A landscape with many valleys, sampled at points; each row gives a point and its height.
A ball rolls from a point to whichever of its 2 nearest points has the largest drop for the distance, and stops where none of them is lower. Distance is the straight distance between rows; heights are no part of it.
Z_688: 84  131  121  108  97  130  117  123  98  115  117  90  101  97  109  95  74  102  105  94  94  129  108  104  113  126  87  90  97  93  90  104  103  93  91  91  80  height 603
Z_154: 112  102  121  98  98  95  119  101  96  107  98  93  83  133  110  93  108  88  125  113  105  113  99  101  112  104  97  78  109  62  120  68  109  83  99  107  81  height 697
Z_276: 98  87  79  113  99  82  85  101  138  78  87  112  103  89  100  103  71  101  94  93  95  83  96  114  111  94  84  110  104  125  83  101  67  88  99  83  75  height 557
Z_277: 108  93  78  85  113  85  128  107  107  107  101  78  126  108  111  60  135  77  118  111  141  87  93  105  84  108  103  79  72  73  113  92  92  107  89  100  107  height 630
Z_378: 74  104  93  102  94  111  88  81  72  99  100  98  108  95  108  101  109  89  84  101  96  125  90  126  92  98  108  97  112  104  117  85  116  142  117  107  110  height 641
Z_336: 126  76  97  100  105  77  108  112  85  106  78  118  107  113  74  112  110  108  93  99  120  89  97  71  132  91  115  96  92  94  82  115  109  77  103  118  99  height 393
Z_562: 115  118  118  100  112  111  126  126  104  110  100  106  89  108  106  87  84  112  116  83  119  88  95  118  86  148  90  85  92  84  96  125  97  81  93  70  113  height 98
Z_159: 101  115  99  89  121  80  72  85  105  103  92  95  102  151  142  98  139  92  109  112  85  86  114  107  101  94  83  108  86  119  109  129  116  97  84  102  105  height 645
Z_71: 91  88  91  75  89  125  90  94  119  85  102  93  97  91  96  108  70  109  106  117  90  104  118  103  94  69  118  117  80  108  93  122  84  93  74  101  94  height 526
Z_184: 101  89  95  83  85  90  95  97  92  99  77  109  100  85  96  92  84  88  99  105  113  87  87  113  74  94  99  102  78  110  115  107  109  125  101  101  130  height 592
Z_735: 111  99  98  93  114  102  137  107  96  122  106  91  113  119  104  103  119  90  100  112  120  111  108  79  121  98  100  78  76  70  96  105  111  76  87  95  78  height 220
Z_272: 78  110  102  112  79  113  80  125  107  93  109  112  93  77  88  83  39  122  129  109  94  135  76  91  116  124  105  97  126  100  95  114  102  120  74  105  92  height 130
Z_87: 108  86  109  77  110  97  90  109  71  90  71  102  117  125  110  108  135  86  82  83  92  83  112  92  113  101  96  102  80  85  80  109  126  98  109  86  106  height 394
Z_198: 126  104  117  87  104  91  107  119  95  103  80  109  82  87  87  85  89  126  111  124  102  96  97  88  102  90  137  127  70  88  80  88  88  85  80  116  108  height 340
Z_212: 95  83  95  125  90  91  88  104  103  98  120  122  96  86  70  114  95  98  99  85  93  101  92  69  120  96  90  85  154  114  114  93  94  94  112  111  98  height 447
Z_500: 95  104  112  86  143  95  101  94  89  107  94  106  103  127  127  94  125  100  110  110  81  116  102  127  121  89  121  109  65  72  95  71  94  73  94  91  69  height 449
Z_466: 114  94  100  95  112  85  106  111  122  99  101  94  102  77  74  82  88  126  109  114  112  86  98  86  81  90  130  131  68  103  76  107  75  103  95  131  111  height 301
Z_904: 92  108  105  86  67  122  87  86  89  96  116  102  95  102  119  126  99  120  108  99  97  112  96  105  69  106  95  87  133  107  99  120  110  124  88  99  121  height 648
Z_837: 118  88  106  90  94  84  104  117  84  95  84  110  109  120  79  135  102  101  95  105  95  102  108  82  129  53  104  102  106  107  97  101  81  77  99  120  86  height 433
Z_623: 110  111  120  86  108  92  103  110  83  95  74  102  97  102  111  103  113  101  85  87  83  84  109  112  97  97  93  116  72  103  76  76  102  94  116  89  96  height 366
Z_409: 126  88  95  104  79  69  92  110  93  111  93  118  110  104  123  115  144  83  94  97  87  88  69  86  109  111  69  81  132  113  97  99  105  82  99  78  128  height 610
Z_616: 88  84  87  105  80  108  77  94  91  84  109  112  100  94  83  115  84  86  98  104  102  113  101  70  118  98  81  86  150  103  135  135  115  103  95  103  110  height 478
Z_309: 89  100  85  101  79  106  102  111  134  80  106  105  100  77  89  129  46  116  103  97  98  105  102  122  88  85  78  107  107  127  87  102  59  105  97  90  88  height 537
Z_483: 104  116  107  95  122  110  88  112  108  128  111  122  88  77  102  97  97  125  102  111  64  113  105  114  111  99  110  127  85  124  76  97  78  64  78  92  98  height 361
Z_297: 116  83  67  105  103  73  84  89  126  81  88  109  104  87  86  105  101  96  93  105  99  73  102  88  96  70  98  119  105  129  100  108  67  91  98  108  93  height 578
Z_64: 79  96  76  105  110  106  111  120  97  103  112  86  130  119  82  83  88  86  124  106  133  124  91  96  122  116  100  70  124  82  120  137  95  120  101  111  94  height 551
Z_419: 90  95  79  98  108  83  95  106  120  74  101  86  117  77  81  82  99  81  95  108  106  83  115  76  79  75  94  116  109  110  112  108  69  121  104  109  100  height 596
Z_987: 104  91  95  90  95  90  67  101  87  67  72  120  89  102  92  106  97  90  96  101  87  91  97  110  97  82  98  112  137  104  118  104  78  109  113  93  111  height 505
Z_385: 110  109  77  113  126  100  104  82  100  115  98  95  112  88  121  89  137  71  68  83  99  79  109  97  98  124  76  100  80  115  99  104  119  88  113  67  96  height 379
Z_912: 103  104  117  80  118  100  112  122  85  100  96  103  100  110  78  90  94  112  110  100  119  94  108  101  90  105  108  103  85  86  91  124  90  101  111  110  110  height 446
Z_425: 125  106  132  109  103  83  83  110  99  102  85  120  77  123  118  105  119  118  104  91  75  81  99  100  109  116  97  110  113  94  75  96  104  69  97  90  101  height 214
Z_633: 83  103  107  114  86  96  92  114  104  109  101  107  102  56  89  101  70  90  72  95  83  102  112  88  113  93  69  109  81  142  94  81  115  102  93  95  98  height 173
Z_789: 82  75  82  88  118  105  86  86  94  96  107  92  129  120  126  87  170  72  97  96  87  99  98  100  122  102  116  86  97  71  97  62  116  95  112  92  102  height 395
Z_866: 124  90  88  90  92  106  115  78  73  89  69  90  91  99  93  115  111  68  79  102  103  105  99  102  110  85  101  92  104  81  129  68  110  95  122  81  92  height 326
Z_62: 107  122  128  98  90  101  127  106  86  104  85  83  82  103  104  91  88  88  103  108  107  115  101  107  91  113  90  93  99  80  118  70  114  115  106  104  97  height 710
Z_181: 104  109  97  102  128  105  119  72  102  124  108  96  99  111  106  113  108  90  84  107  100  103  121  108  111  87  92  103  45  104  104  95  113  66  104  89  76  height 143
Z_102: 83  115  124  80  123  116  103  111  99  104  110  95  91  116  106  89  92  116  118  113  78  119  118  119  108  91  126  121  69  84  93  90  84  81  91  113  83  height 477
Z_758: 84  83  91  78  91  104  98  106  92  102  100  107  122  114  95  107  89  88  113  96  122  102  96  123  85  95  88  77  90  104  117  133  101  120  97  106  119  height 572
Z_188: 123  96  93  116  94  79  102  83  97  136  110  119  103  125  133  131  148  88  93  104  79  110  64  109  115  110  71  78  128  102  114  111  115  69  105  70  119  height 624
Z_731: 88  95  94  113  99  89  100  108  90  119  83  101  110  56  81  82  64  82  75  113  98  119  85  98  113  93  98  116  66  126  105  84  114  119  90  104  104  height 118
Z_621: 99  87  119  88  92  129  76  76  80  80  97  102  85  120  106  127  110  104  83  61  72  83  116  113  89  88  106  106  80  93  82  79  132  103  129  82  103  height 576
Z_842: 87  93  140  69  87  117  83  125  77  83  107  109  94  101  92  103  102  121  114  83  83  88  122  83  80  96  113  101  107  87  78  104  105  109  95  106  124  height 669
Z_217: 99  100  81  114  116  95  102  85  93  120  107  91  112  127  111  106  136  65  90  113  104  120  96  90  140  115  74  80  130  93  137  122  126  81  108  95  103  height 334
Z_382: 103  109  107  92  94  114  86  124  62  85  81  114  95  89  83  105  79  112  97  102  89  124  92  101  117  104  116  110  136  90  92  117  83  104  100  90  100  height 567
Z_223: 94  89  80  84  99  101  93  100  122  95  107  116  103  89  83  109  79  102  118  95  100  95  91  130  72  87  95  97  109  116  103  108  58  105  108  98  105  height 512
Z_49: 89  94  116  85  102  115  108  138  83  89  79  91  113  82  92  72  88  95  101  93  95  108  105  76  126  111  119  99  82  73  70  84  106  107  92  92  86  height 441
Z_933: 112  106  102  112  86  96  108  92  121  109  108  89  85  70  91  100  73  106  81  114  105  82  116  63  88  93  85  116  83  131  99  116  114  97  82  106  111  height 123
Z_136: 81  122  109  105  90  103  118  124  96  97  104  82  113  92  93  100  77  90  96  101  101  123  111  85  109  92  82  94  109  107  98  93  88  118  104  110  75  height 587
Z_317: 134  104  90  99  114  74  126  120  92  118  89  114  104  105  88  93  115  120  106  111  137  98  80  80  113  117  119  100  99  82  73  123  97  84  95  112  98  height 359
Z_879: 95  97  81  91  91  125  88  81  107  114  111  109  104  99  101  126  80  104  96  108  91  122  100  121  105  84  102  98  96  116  101  132  90  85  82  96  91  height 552
Z_642: 129  115  106  89  92  92  140  99  102  132  110  105  87  123  120  113  118  108  113  110  125  100  87  108  83  116  86  75  97  86  103  111  111  79  84  87  108  height 193
Z_617: 110  93  111  86  100  122  100  94  81  96  117  114  88  104  81  116  115  120  104  81  95  97  101  107  78  103  112  92  124  84  87  105  85  91  122  85  115  height 540
Z_696: 114  125  106  100  129  83  119  104  106  93  67  66  102  111  120  62  104  92  103  117  125  83  105  118  80  114  112  124  57  79  115  113  98  112  83  95  103  height 229
Z_936: 62  86  95  95  101  89  78  118  128  94  118  104  117  69  80  101  92  108  101  94  72  94  122  67  102  56  109  125  96  132  89  85  87  108  78  132  91  height 126
Z_847: 91  88  100  92  93  114  87  87  105  87  106  95  102  113  114  96  110  63  107  96  77  103  112  107  102  87  84  83  109  86  123  81  84  82  102  79  86  height 420
Z_874: 85  115  73  112  109  116  95  61  125  122  136  87  102  85  103  113  111  116  92  107  87  111  108  111  67  87  114  113  110  129  96  107  91  116  98  114  96  height 288
Z_685: 93  82  113  91  107  114  90  78  82  84  105  92  96  142  92  119  125  98  95  76  92  85  124  102  98  75  115  97  89  82  104  86  126  105  132  113  97  height 591
Z_624: 117  93  107  101  72  102  118  93  103  114  103  111  94  114  122  119  114  107  105  95  99  104  78  111  101  111  95  73  109  86  82  84  106  83  95  83  98  height 236
Z_627: 84  119  125  87  86  133  115  116  96  129  135  100  110  100  118  124  102  121  105  90  87  118  112  107  82  116  84  82  96  104  71  112  102  96  85  93  108  height 618
Z_281: 97  100  90  115  93  106  79  53  114  94  97  86  79  115  112  101  99  103  100  132  87  106  108  100  106  69  135  122  108  102  124  97  110  101  77  123  86  height 186
Z_535: 98  100  132  88  90  117  92  105  82  103  96  116  69  83  91  93  89  116  103  102  71  104  100  113  90  88  132  117  82  89  98  46  102  99  99  105  115  height 421
Z_903: 97  70  87  89  98  89  101  109  118  110  121  110  122  105  104  86  134  86  129  95  96  96  88  96  98  94  100  70  104  85  89  74  71  83  98  101  95  height 325
Z_264: 96  80  114  94  97  97  95  114  91  123  93  131  114  121  117  114  102  99  109  91  83  118  72  138  115  108  93  82  78  88  86  96  99  82  97  83  99  height 286
Z_113: 113  88  107  68  123  77  97  109  98  103  102  102  102  135  95  88  135  110  124  106  115  75  113  103  83  86  107  97  74  83  96  114  94  89  100  120  116  height 479
Z_343: 118  101  100  112  108  59  108  85  101  113  79  104  89  113  109  81  117  98  98  109  124  85  76  115  91  116  100  104  84  101  111  87  129  119  116  117  112  height 296
Z_319: 113  116  113  118  94  114  116  75  114  104  114  79  73  73  86  111  71  111  67  105  96  87  119  96  79  88  98  131  63  122  93  88  110  99  113  95  110  height 170
Z_426: 74  107  98  109  94  104  79  128  85  102  90  109  107  73  83  77  59  98  106  116  86  139  86  95  130  98  111  110  109  103  99  96  100  124  80  112  86  height 127
Z_69: 87  105  101  99  82  106  61  97  110  78  97  102  85  110  131  86  102  84  115  117  82  102  102  95  104  113  83  99  152  99  133  118  108  104  73  93  111  height 353
Z_25: 98  105  105  96  93  85  96  105  121  114  121  103  108  98  125  99  138  103  105  86  81  79  106  96  78  96  84  92  88  125  70  71  92  92  95  105  99  height 434
Z_491: 119  110  124  104  103  106  121  114  84  112  77  103  80  105  94  113  65  109  90  104  113  108  104  101  122  127  89  106  74  92  96  116  132  81  102  99  101  height 488
Z_939: 126  95  107  107  108  105  125  101  110  104  98  101  89  101  90  104  96  103  97  96  102  90  102  96  119  103  106  97  72  84  81  77  86  56  111  83  72  height 34
Z_117: 91  107  79  91  109  91  124  106  102  134  109  94  117  103  110  70  119  79  120  128  124  122  86  102  98  103  105  78  87  88  123  99  103  111  75  109  106  height 616
Z_486: 75  116  79  117  122  114  98  63  120  93  131  66  110  90  103  87  113  97  82  101  104  100  109  111  59  99  108  115  111  109  113  115  90  144  119  102  104  height 318
Z_176: 89  83  128  108  85  107  103  106  113  94  111  96  83  83  74  95  54  120  109  104  91  102  101  105  100  83  128  118  66  96  100  55  98  110  107  128  110  height 457
Z_55: 101  98  118  82  98  116  100  122  76  74  64  85  107  108  116  91  108  92  94  85  92  99  110  97  113  125  104  99  107  65  79  96  111  108  100  78  94  height 419
Z_406: 110  112  96  92  128  98  123  111  86  98  82  86  121  150  121  112  128  91  100  90  129  94  104  142  102  111  86  83  83  76  117  126  98  93  104  73  100  height 670
Z_438: 72  85  109  101  92  106  80  100  78  71  86  101  102  90  91  87  71  96  102  93  106  111  93  105  92  111  107  100  116  86  117  102  116  146  113  108  115  height 658
Z_742: 116  90  78  98  98  96  100  89  110  117  99  112  108  104  105  117  107  107  93  102  106  95  90  101  103  100  100  95  99  120  79  133  95  85  89  94  103  height 573
Z_721: 93  98  90  103  94  101  87  106  137  97  110  95  99  61  91  105  75  141  86  104  78  95  108  103  99  75  120  145  75  139  55  85  84  106  75  111  98  height 290
Z_399: 71  92  90  109  91  112  93  107  102  101  128  96  131  124  103  116  94  97  114  93  121  124  91  94  117  124  75  63  139  98  118  151  113  115  96  111  105  height 529
Z_341: 112  90  103  69  111  95  100  103  95  120  126  115  101  127  86  116  139  111  125  94  95  95  106  105  74  83  101  83  110  92  96  109  79  83  110  112  119  height 510
Z_338: 108  104  81  118  128  102  102  89  88  108  101  110  104  97  95  98  124  81  82  88  89  112  88  115  120  118  101  95  126  89  107  96  82  81  129  71  85  height 657
Z_439: 92  100  81  107  112  96  98  83  104  103  107  93  120  92  103  103  127  84  70  86  101  82  113  95  93  91  91  104  83  125  89  101  105  113  121  97  96  height 398
Z_794: 105  124  83  116  102  117  123  92  101  104  117  76  95  101  96  86  96  69  107  116  108  125  103  84  118  110  88  81  136  81  139  105  92  89  104  87  76  height 223
Z_132: 119  89  74  99  127  84  117  91  90  105  82  99  108  89  91  74  123  89  97  112  122  101  86  101  110  94  132  107  63  73  101  78  85  89  108  99  82  height 150
Z_373: 82  89  108  114  101  99  127  108  112  108  105  76  112  114  94  73  85  90  117  98  131  107  96  88  112  124  102  72  84  73  100  93  128  123  107  121  85  height 586
Z_810: 121  91  76  115  90  78  89  88  88  103  98  104  111  91  97  111  156  122  82  86  105  72  91  80  92  73  144  120  92  113  77  64  108  111  107  130  114  height 348
Z_890: 102  66  72  122  100  70  78  84  110  97  111  117  111  98  86  98  143  99  99  78  105  68  85  89  99  86  123  103  108  114  95  61  99  106  128  128  110  height 385
Z_754: 69  83  94  95  101  103  81  118  83  87  111  118  124  67  84  99  103  131  106  84  101  110  85  83  90  106  121  98  137  110  69  102  92  141  100  114  115  height 644
Z_510: 116  78  88  111  88  97  98  78  98  77  81  99  82  87  86  99  88  74  83  87  109  87  94  88  106  111  92  91  125  93  130  90  117  103  126  84  102  height 285
Z_531: 88  118  126  85  95  130  88  126  63  89  101  113  97  103  84  115  64  119  110  95  101  130  100  124  94  113  96  108  112  88  111  136  86  105  107  104  111  height 593
Z_765: 81  116  85  111  99  93  122  118  95  100  112  79  123  94  82  81  96  83  113  111  121  123  87  85  106  105  95  78  136  93  116  90  87  139  116  119  91  height 571
Z_795: 87  119  96  108  94  103  104  120  73  107  79  106  105  64  89  86  58  94  88  105  109  129  75  111  107  117  98  105  105  113  113  113  106  134  95  95  109  height 42
Z_790: 99  88  105  106  96  106  95  79  125  92  120  92  87  81  76  105  78  132  103  101  103  86  101  91  57  82  131  123  87  107  87  99  96  123  104  128  118  height 261
Z_254: 94  93  104  108  108  75  85  104  105  97  105  107  100  101  100  74  116  112  111  94  120  74  91  87  84  132  97  96  116  105  95  121  123  125  106  118  130  height 295
Z_389: 100  106  92  93  132  91  99  94  83  107  96  82  115  123  119  87  161  69  94  110  101  102  111  93  121  111  93  93  108  79  120  90  118  93  110  92  106  height 367
Z_989: 89  105  96  94  82  116  74  97  114  73  107  97  100  101  122  113  101  79  95  103  71  98  121  95  98  89  69  99  138  109  118  113  82  90  84  73  93  height 389
Z_152: 83  89  93  91  126  98  94  75  98  93  95  84  115  113  122  80  139  80  93  97  84  98  112  110  114  82  123  105  69  87  99  62  101  97  108  102  71  height 423
Z_182: 82  102  102  134  92  84  84  95  132  83  110  101  86  61  77  105  63  102  73  96  81  86  119  83  97  80  74  124  100  135  106  71  96  107  106  100  90  height 217
Z_648: 74  76  85  91  91  105  73  79  131  86  130  114  101  111  96  124  99  92  120  83  80  94  105  118  72  71  85  86  121  114  114  90  76  108  117  106  101  height 482
Z_342: 92  102  97  109  55  114  103  75  96  91  115  100  81  80  106  122  75  117  97  99  107  119  79  108  81  106  97  86  142  112  115  87  113  130  100  102  104  height 663
Z_205: 99  117  86  115  107  118  126  112  98  106  99  87  101  85  80  77  60  70  109  103  109  126  92  100  122  117  95  84  93  82  124  95  94  97  106  78  73  height 172
Z_480: 108  108  92  93  127  86  118  112  98  105  97  94  120  93  87  93  117  101  87  97  118  86  111  92  95  92  101  110  74  108  83  115  78  95  112  107  94  height 422
Z_783: 128  109  124  106  99  100  96  98  74  104  72  112  67  86  93  98  106  116  87  109  83  95  105  88  109  91  132  131  94  90  95  65  116  79  88  101  107  height 382
Z_289: 110  134  102  113  114  108  105  107  102  117  108  103  83  66  101  81  99  131  93  108  85  112  92  113  89  119  122  126  107  109  68  88  75  96  92  90  92  height 396
Z_684: 81  111  111  87  85  137  111  117  68  93  116  97  107  76  72  106  53  111  114  97  117  132  97  98  81  106  104  87  107  91  113  124  91  129  104  103  114  height 611
Z_157: 114  111  115  117  83  89  106  75  106  99  95  90  71  94  95  110  71  124  86  112  107  90  90  109  73  93  112  124  88  117  100  92  114  122  107  119  116  height 216
Z_956: 77  123  84  129  112  105  113  82  114  112  115  70  117  86  113  78  96  91  82  104  121  103  97  104  78  120  96  103  102  114  120  126  114  141  98  104  108  height 338
Z_532: 102  108  133  79  101  93  111  119  80  110  88  118  91  122  109  106  105  105  116  94  89  106  93  140  88  100  91  95  84  86  95  70  90  93  112  96  105  height 330
Z_273: 74  99  102  111  66  124  106  94  127  91  116  81  103  95  108  120  51  109  97  104  107  115  113  101  107  93  87  96  84  114  92  111  112  113  86  112  78  height 530
Z_683: 122  91  104  97  90  95  116  97  89  91  73  108  82  105  94  103  78  86  99  88  115  89  82  122  96  119  85  86  99  90  121  100  107  93  124  78  105  height 243
Z_655: 96  84  91  124  86  80  85  95  132  100  110  96  104  68  83  99  95  106  81  98  94  72  120  50  101  68  102  124  81  135  92  87  114  103  79  127  99  height 64
Z_312: 96  92  118  104  95  89  75  100  117  86  109  120  77  100  90  104  78  128  117  87  103  74  104  90  76  119  87  103  120  116  93  130  112  108  105  111  124  height 250
Z_227: 108  116  98  111  139  108  103  93  102  106  99  107  89  99  100  78  99  85  99  91  94  96  105  127  100  124  93  105  96  93  119  112  78  72  112  67  91  height 671
Z_361: 125  114  89  106  110  99  125  76  108  115  110  84  76  117  104  83  111  80  109  121  122  102  101  83  106  114  90  84  116  80  144  115  114  74  92  91  94  height 267
Z_818: 83  115  99  82  87  119  104  115  105  110  119  99  121  93  108  131  92  132  121  91  102  124  99  107  77  108  93  88  132  116  69  129  83  123  83  112  107  height 632
Z_34: 98  90  90  121  88  97  90  67  117  93  95  81  99  100  105  102  104  94  79  110  93  89  118  68  114  71  116  118  95  116  104  93  127  105  82  119  88  height 124
Z_134: 90  95  108  105  91  102  88  119  114  87  108  112  90  83  92  87  71  126  126  95  104  96  95  76  91  128  100  93  142  100  82  121  95  112  85  103  108  height 199
Z_949: 103  120  99  97  118  102  88  109  122  104  103  99  91  68  98  94  83  128  88  110  82  87  115  105  88  99  104  146  71  137  68  122  76  88  82  94  108  height 322
Z_41: 103  93  97  85  78  105  85  112  85  85  83  117  96  84  92  115  85  109  98  101  82  114  88  115  102  75  116  109  118  109  88  83  68  101  91  95  97  height 538
Z_81: 105  106  107  91  78  104  95  107  75  114  98  111  107  89  116  117  119  86  81  95  84  106  101  84  101  106  75  86  125  114  97  106  118  99  91  83  121  height 626
Z_726: 80  99  120  109  71  103  101  131  110  97  112  108  92  77  78  104  39  113  113  106  87  121  95  99  122  89  93  101  85  115  91  59  93  109  99  117  92  height 486
Z_905: 110  114  115  103  108  99  101  110  123  107  107  102  84  111  125  79  105  114  121  103  93  86  104  104  91  131  97  101  103  94  78  108  87  76  82  89  95  height 157
Z_988: 97  103  103  96  65  124  91  82  100  101  114  116  67  75  88  116  49  117  110  112  99  125  82  121  78  96  105  101  114  110  129  103  100  109  90  106  115  height 681
Z_513: 95  101  78  107  99  88  119  109  107  77  111  76  121  74  74  88  105  85  97  103  131  92  98  69  83  94  92  91  137  101  111  99  72  135  124  108  106  height 585
Z_941: 75  95  98  94  87  116  86  87  126  92  128  98  99  120  124  96  104  81  126  86  91  93  103  134  71  107  74  73  115  95  122  92  89  105  104  84  103  height 451
Z_525: 88  99  83  107  121  110  68  54  116  104  113  96  89  107  102  94  111  111  93  108  81  97  109  112  79  77  135  129  86  115  102  114  107  111  98  114  102  height 246
Z_468: 136  108  118  110  92  91  97  93  100  119  89  123  63  101  113  98  99  111  95  104  86  88  88  85  111  128  89  103  118  107  102  111  128  62  85  83  112  height 263
Z_570: 109  64  88  110  108  82  91  103  134  111  124  118  110  100  85  92  127  102  130  85  90  78  101  72  112  84  116  89  100  101  90  68  73  58  92  123  84  height 372
Z_641: 123  110  107  96  101  104  124  93  102  115  114  100  82  121  103  105  104  115  104  86  129  75  98  108  70  133  81  82  96  97  102  138  122  92  107  86  124  height 149
Z_213: 86  101  117  85  98  121  96  105  116  74  100  80  91  104  108  99  77  120  99  108  73  100  126  102  120  75  125  128  71  102  78  93  88  83  82  108  74  height 503
Z_571: 105  109  87  111  107  79  115  120  104  106  93  93  117  101  114  74  122  109  105  104  133  90  82  84  106  143  104  90  116  96  79  126  109  115  91  108  108  height 327
Z_301: 116  88  94  112  88  84  105  95  150  109  131  98  96  94  106  96  127  121  125  89  99  71  105  77  81  97  106  94  105  111  71  67  84  77  88  125  87  height 407
Z_323: 124  99  110  93  75  99  108  82  104  98  91  100  74  112  107  115  85  98  97  97  112  74  106  96  84  103  80  93  87  108  108  118  128  91  101  90  115  height 195
Z_479: 77  88  110  79  95  109  80  110  89  67  95  107  112  124  93  124  77  105  105  79  108  92  105  134  84  94  83  97  96  101  101  134  93  122  121  101  109  height 550
Z_29: 107  92  111  69  95  112  82  109  84  88  101  105  97  100  97  92  124  96  103  95  94  75  123  66  83  98  94  97  109  90  96  127  112  98  89  91  132  height 653
Z_781: 96  97  94  133  98  99  95  94  138  84  122  94  86  54  68  103  71  138  79  85  95  82  110  78  93  87  117  134  104  125  73  81  81  103  104  104  91  height 255
Z_545: 101  116  93  95  112  128  135  97  95  120  110  87  112  113  111  113  93  83  93  103  114  117  117  113  106  98  88  85  63  83  112  115  99  74  92  75  79  height 183
Z_666: 90  117  109  119  64  113  116  111  124  101  106  86  85  81  100  105  28  120  109  116  107  126  86  110  111  109  93  104  82  113  89  85  104  115  85  108  86  height 511
Z_581: 118  94  82  91  99  79  101  82  106  94  95  88  109  112  114  98  150  104  101  109  108  80  101  86  92  72  124  106  87  100  88  78  93  98  98  120  97  height 310
Z_679: 95  100  89  101  99  93  133  96  96  112  88  69  113  122  111  80  105  77  112  126  143  122  85  104  110  109  109  78  88  64  129  92  130  129  90  112  99  height 600
Z_845: 76  81  96  97  73  129  93  101  97  90  119  92  120  111  90  125  75  94  105  99  108  128  112  79  122  89  91  74  117  88  111  133  113  106  91  117  84  height 506
Z_544: 68  102  102  112  110  108  103  117  109  109  119  92  114  119  92  74  78  89  133  101  108  130  99  101  128  116  101  77  102  79  109  104  103  109  101  121  71  height 570
Z_95: 115  107  101  104  89  91  79  83  120  105  95  112  68  106  130  80  97  86  113  112  87  82  92  101  91  119  77  97  115  115  130  114  118  82  78  83  117  height 309
Z_285: 109  98  98  94  109  88  115  101  107  110  105  89  117  119  116  102  141  102  108  113  99  99  108  77  120  77  118  94  89  90  81  79  86  74  81  114  68  height 266
Z_474: 117  114  100  114  122  60  104  85  82  108  61  105  87  96  102  89  114  96  84  117  100  100  81  125  98  92  114  128  81  108  110  65  98  109  119  113  95  height 335
Z_646: 78  92  99  82  90  121  103  118  59  93  110  113  124  81  85  109  93  110  107  82  113  125  82  101  85  112  105  75  127  95  93  109  89  137  112  95  120  height 628
Z_6: 113  128  118  106  119  67  108  102  100  103  65  91  89  130  120  86  98  103  106  108  118  83  94  137  80  115  89  118  70  107  114  108  115  117  105  110  113  height 262
Z_964: 98  98  97  101  107  92  83  105  90  77  86  110  104  110  80  121  87  89  91  102  83  110  108  107  126  64  94  113  122  112  114  113  65  85  117  110  75  height 470
Z_538: 89  78  78  123  100  77  87  104  109  95  113  116  118  67  69  99  117  90  84  81  100  82  97  67  106  85  96  95  125  121  102  75  90  111  126  115  101  height 418
Z_165: 88  104  115  96  97  101  75  108  89  69  78  109  97  113  94  134  63  97  79  83  88  94  117  127  106  87  70  124  83  118  107  119  106  107  127  103  95  height 528
Z_564: 119  100  79  116  96  100  122  98  114  101  97  97  96  91  89  94  82  93  102  108  114  105  86  91  122  102  104  88  110  94  94  96  76  79  103  85  69  height 108
Z_611: 124  90  113  100  81  100  96  89  63  104  65  115  77  110  97  132  95  82  85  97  82  121  93  112  123  86  101  98  106  89  131  60  125  82  109  100  95  height 363
Z_242: 116  95  99  93  134  73  103  97  101  92  63  85  105  93  109  59  109  82  103  113  109  82  103  99  109  100  108  122  43  86  109  87  94  86  91  99  87  height 196
Z_180: 116  85  126  82  83  131  100  97  81  92  99  113  87  111  96  134  99  117  91  73  86  91  105  108  93  99  106  93  81  80  73  98  111  77  114  74  111  height 561
Z_306: 109  109  92  105  99  93  119  93  109  119  108  78  105  131  135  94  136  74  103  111  119  95  101  87  112  131  67  71  118  90  130  119  138  85  84  86  112  height 303
Z_310: 96  107  117  113  103  108  93  102  98  87  83  101  84  92  93  105  63  112  81  93  98  89  113  104  108  114  92  123  84  112  86  114  120  104  110  99  103  height 508
Z_295: 114  112  112  94  97  107  119  133  77  103  70  96  95  81  84  80  62  93  101  110  109  116  97  77  126  117  103  102  85  83  97  107  116  98  86  91  98  height 465
Z_914: 103  109  96  92  96  81  71  103  93  100  86  104  117  126  142  117  144  81  94  110  69  95  102  99  110  83  69  103  116  125  102  112  98  91  84  87  109  height 629
Z_930: 115  111  102  85  132  83  105  92  100  113  98  101  111  153  138  113  147  99  109  101  101  88  103  129  93  97  83  96  70  93  96  117  98  77  94  78  97  height 659
Z_311: 116  86  84  107  90  84  93  105  101  108  107  119  112  92  102  120  134  114  91  87  98  86  79  80  104  107  99  90  139  117  74  109  93  93  106  97  116  height 594
Z_292: 73  82  117  90  114  110  76  118  79  69  101  111  104  89  73  80  98  111  108  80  91  96  107  85  98  106  125  105  125  81  92  99  94  125  118  111  113  height 661
Z_241: 95  109  99  80  86  117  100  111  78  82  95  84  115  88  123  92  130  86  90  100  103  93  109  75  91  121  88  88  132  94  97  117  113  118  84  74  129  height 639
Z_143: 96  106  103  115  100  105  89  68  80  97  85  92  91  105  104  112  115  104  71  92  89  108  103  112  105  89  126  117  99  101  95  69  127  122  122  110  92  height 625
Z_105: 86  79  111  107  85  115  94  90  70  89  99  103  106  112  83  132  109  104  85  72  92  105  111  87  121  75  126  98  115  91  98  70  121  111  117  122  96  height 608
Z_259: 105  100  78  116  116  84  86  86  96  122  104  123  109  115  119  114  140  97  90  101  87  111  70  130  112  115  93  94  134  115  103  114  91  87  114  85  109  height 640
Z_828: 110  110  93  109  142  98  133  87  105  115  91  91  97  96  95  87  91  93  89  106  114  101  101  122  112  102  110  113  43  87  103  79  88  77  113  86  71  height 99
Z_362: 119  103  97  85  109  96  115  102  94  88  82  89  100  136  116  93  117  90  114  109  118  96  97  120  99  102  101  87  109  69  115  102  84  93  97  84  96  height 682
Z_498: 95  123  95  123  120  99  116  91  111  110  99  81  99  93  121  69  113  72  90  91  109  92  103  107  94  141  78  94  106  100  123  102  120  107  105  82  100  height 360

Where does a ball stop that starts at each point below?
Z_338 -> Z_939
Z_105 -> Z_655
Z_646 -> Z_795
Z_842 -> Z_939
Z_666 -> Z_655
Z_500 -> Z_939
Z_419 -> Z_562
